Points, in no order, along strands that fork and pass close to each other.
(in the rows, 128 means zero)
Two points are linked if the straight distance between their rows is under 67.5. Some points are linked to none.
Med: [129  73 152 109 129 113 124  55 126 133 146 141  91 112 136 108  54]
Letes: [ 91 114 186 160 135  59  47 148 113 149 155 152 156 166 111 103  98]
nev: [120 117 122 129 135 143 125  98  89 134 172 142 105 104 144  32  81]
bonul: [120 132 177 129 135 112  79 143 130 129 184 129 102 131 130  24 118]
robu: [133 126 132 133 117 129 125 128 184 130 140 125 173 162 119 170 193]
bipar: [157 165 124 206 127 139  96 159 129 170  93 143 117  94 128 179  85]
dov: [141 138 114 144 145 114 104 137 155 133 131 135 170 154 111 194 152]
posis: [163 157  89 184 114 141 109 118 149 122 111 150 184 116 101 190 133]
rezu: [121  89 157 120 139 145 152  74 120 117 133 153  71 128 148 136  85]
zoz: [125 138 170 117 147  81  79 149 146 127 179 133 101 149 121  47 125]
fil: [ 96 116 171 138 124 177 150 123 121 131 135 165 101 159 164 140 159]
vek: [130 129 152 135 140 130  91 131 115 133 179 117 106 108 135   9 108]
ror: [ 85 142  79  88  80 140 113 154 109  88 108 131 159 128  95 158 178]
Pimi: [136 122 160 195 108 128 101 160 134 195  97 110 157  66 139 175  88]
natu: [114 111 158 181 119 126 101 156 119 192 113 130 191 111 147 183 104]
budos: [112 170 102  72 132  65  87 160  85 109 145 163  98 144  95  85 121]
pake: [122 120 141 118 142 155 186 130 109 123 148 117 106 119 163  83 132]
zel: [117 112 157 184 100 138 110 153 115 202 104 122 190  79 146 177 102]
Mita: [146 139 109  80 112 137 149 135 162 118  59  70  94 103 143 108 124]
zunid: [151 111 111  90 109 144 182 131 135 133  80  51 155  96 152  94 124]
fut: [132 137 116  91  96 132 146 123 194 106  94  89 111 131 112 132 188]
ven: [146 149 110 177 159 115  97 144 117 131 114 146 153 138 114 197 112]
Ruf: [128 151  72 130  96 136 114 121 124  91 108 156 176 129  92 183 172]
ninof: [141 134 114 141 125 121 111 126 174 128 134 133 180 155 107 191 170]
tuvaf: [101 112 173 166 144  52  64 149 115 150 147 152 161 162 123 131  92]
vuden: [128 148 107  91 118 122 123 129 172 114 114 120 128 153 100 168 191]
Kalav: [116 122 164 125 137 146 151 150 154 130 148 119 126 159 151 130 184]
Duzu: [135  84 126 105 142 142 172  70 123 142 142 137  88 127 136 131  70]
vigi: [116 103 154 126 136 164 164  88 114 115 135 155  74 133 153 137 108]
bel: [102 143  86 130  94 138 106 162  90  77 112 126 180 111 104 162 177]
dafot: [ 95 147  80  71  78 144 121 140 143  99  94 130 123 136  95 149 182]
Vanot: [138 138 142  90 144 115 150 148 164 118 114  90  99 127 143 108 160]
Maz: [132 119 138 113 118 163 186 130 153 111 118  74 124 121 138 104 184]
Ziza: [149 143 147 205 120 129  93 160 139 186  95 120 127  77 135 176  81]
Ros: [119 158 112 122 159  58  86 147  88 102 153 172 118 163  92 128 106]
vad: [104 121 169 131 138 158 160 145 131 127 153 138 114 155 162 123 168]
pag: [124 115 135 126 120 189 198 116 124 113 136 104 117 127 141 109 170]
dimep: [115 109 149 134 131 189 171  98 117 119 136 150  87 141 149 140 137]
rufi: [134 151 142  94 154  62  93 149 149 123 162 140  92 149 114  80 126]
danep: [129 149  84 107 107 124 110 125 148 102 114 143 154 144  91 186 182]
Begid: [145 151  97 155 148 119 103 136 122 120 118 146 161 145 102 200 137]
nela: [131 128 152 103 151 114 164 150 148 123 141  96 103 126 157  91 152]
miba: [138 125 131 104 105 144 168 129 184 110 103  71 118 123 127 115 185]
ful: [148  97  94  89 137 142 182  74 115 164 140 138 110 133 137 116  67]
pepus: [157 171  86 183 115 151 111 133 114 108 105 158 175 110 106 180 140]
guno: [124 146  98  83  96 131 129 127 177 105  97 115 113 138 103 150 189]
serap: [130  87 130 110 131 120 112  55 117 144 156 146  95 111 131  85  51]
meko: [119 109 138 136 123 199 187 100 120 114 137 132  99 136 141 134 151]
tib: [127 112 118 109 139 171 199 107  95 127 144 125 108 119 148 100 111]
lar: [142 112 107  93 114 164 202 123 112 138 100  67 157 103 147  92 129]
diba: [120 129 148 178 157  51  62 141 108 134 139 159 141 160 111 140  77]
zoked: [123 106 128 124 130 143 115  73  93 132 164 157  86 105 133  58  63]
pipez: [121 123 142 133 138 140 109 117  98 130 177 129 106 104 144  17  96]
Zenad: [137 151 115  68 126 118 142 143 162 118  84  94  80 117 132 115 147]
Voze: [125 125 150 113 146 138 177 143 126 124 144 101 107 120 162  82 145]
filun: [125 148 124 155 161  55  68 143  92 112 149 166 125 167  92 131  88]
zada: [153 120 109  88 107 140 162 129 157 121  60  52 128  96 149 105 114]
dop: [126 128 147 118 133 132 137 145 176 128 139 113 140 161 131 149 193]
Lud: [124 113 151 185 140 106  94 155 130 176 118 133 184 128 141 186 100]
Nog: [123 154 131 108 157  52  77 142 123 113 160 160 106 166  93 102 115]
sazu: [141 169  89 175 118 148 109 152  91  95 107 147 178 110 109 173 156]
lura: [127 158  97 162 112 141 106 173  77  82 109 131 180 104 116 160 168]
luz: [141 134 127 183 155 101  94 151 125 149 119 140 162 137 125 193  99]
Rez: [137 117 101 100 136 157 197 103  88 145 139 119 125 115 149  89 101]
Nas: [125  71 173 117 132 115 131  60 125 119 134 143  82 117 144 125  72]
Gud: [147 112  84  88 136 147 186  84  96 165 135 137 121 127 141 101  81]

A fork is a point with three links, a tip a point with one. Leave the first point through the second and follow the links. Name the first fork or tip that comes.
bel / lura | posis
Zenad / Mita | lar
pepus / sazu | guno
Kalav / vad | dimep
pipez / nev | rezu
rufi / Nog | Letes
guno / vuden | Ruf

A fork is a point with three links. Follow the links from the first point to the second and name the forks in between, in order.
Med / Rez | rezu
Nas / dop | rezu dimep
meko / Kalav | dimep
sazu / danep | guno
pag / serap | dimep rezu
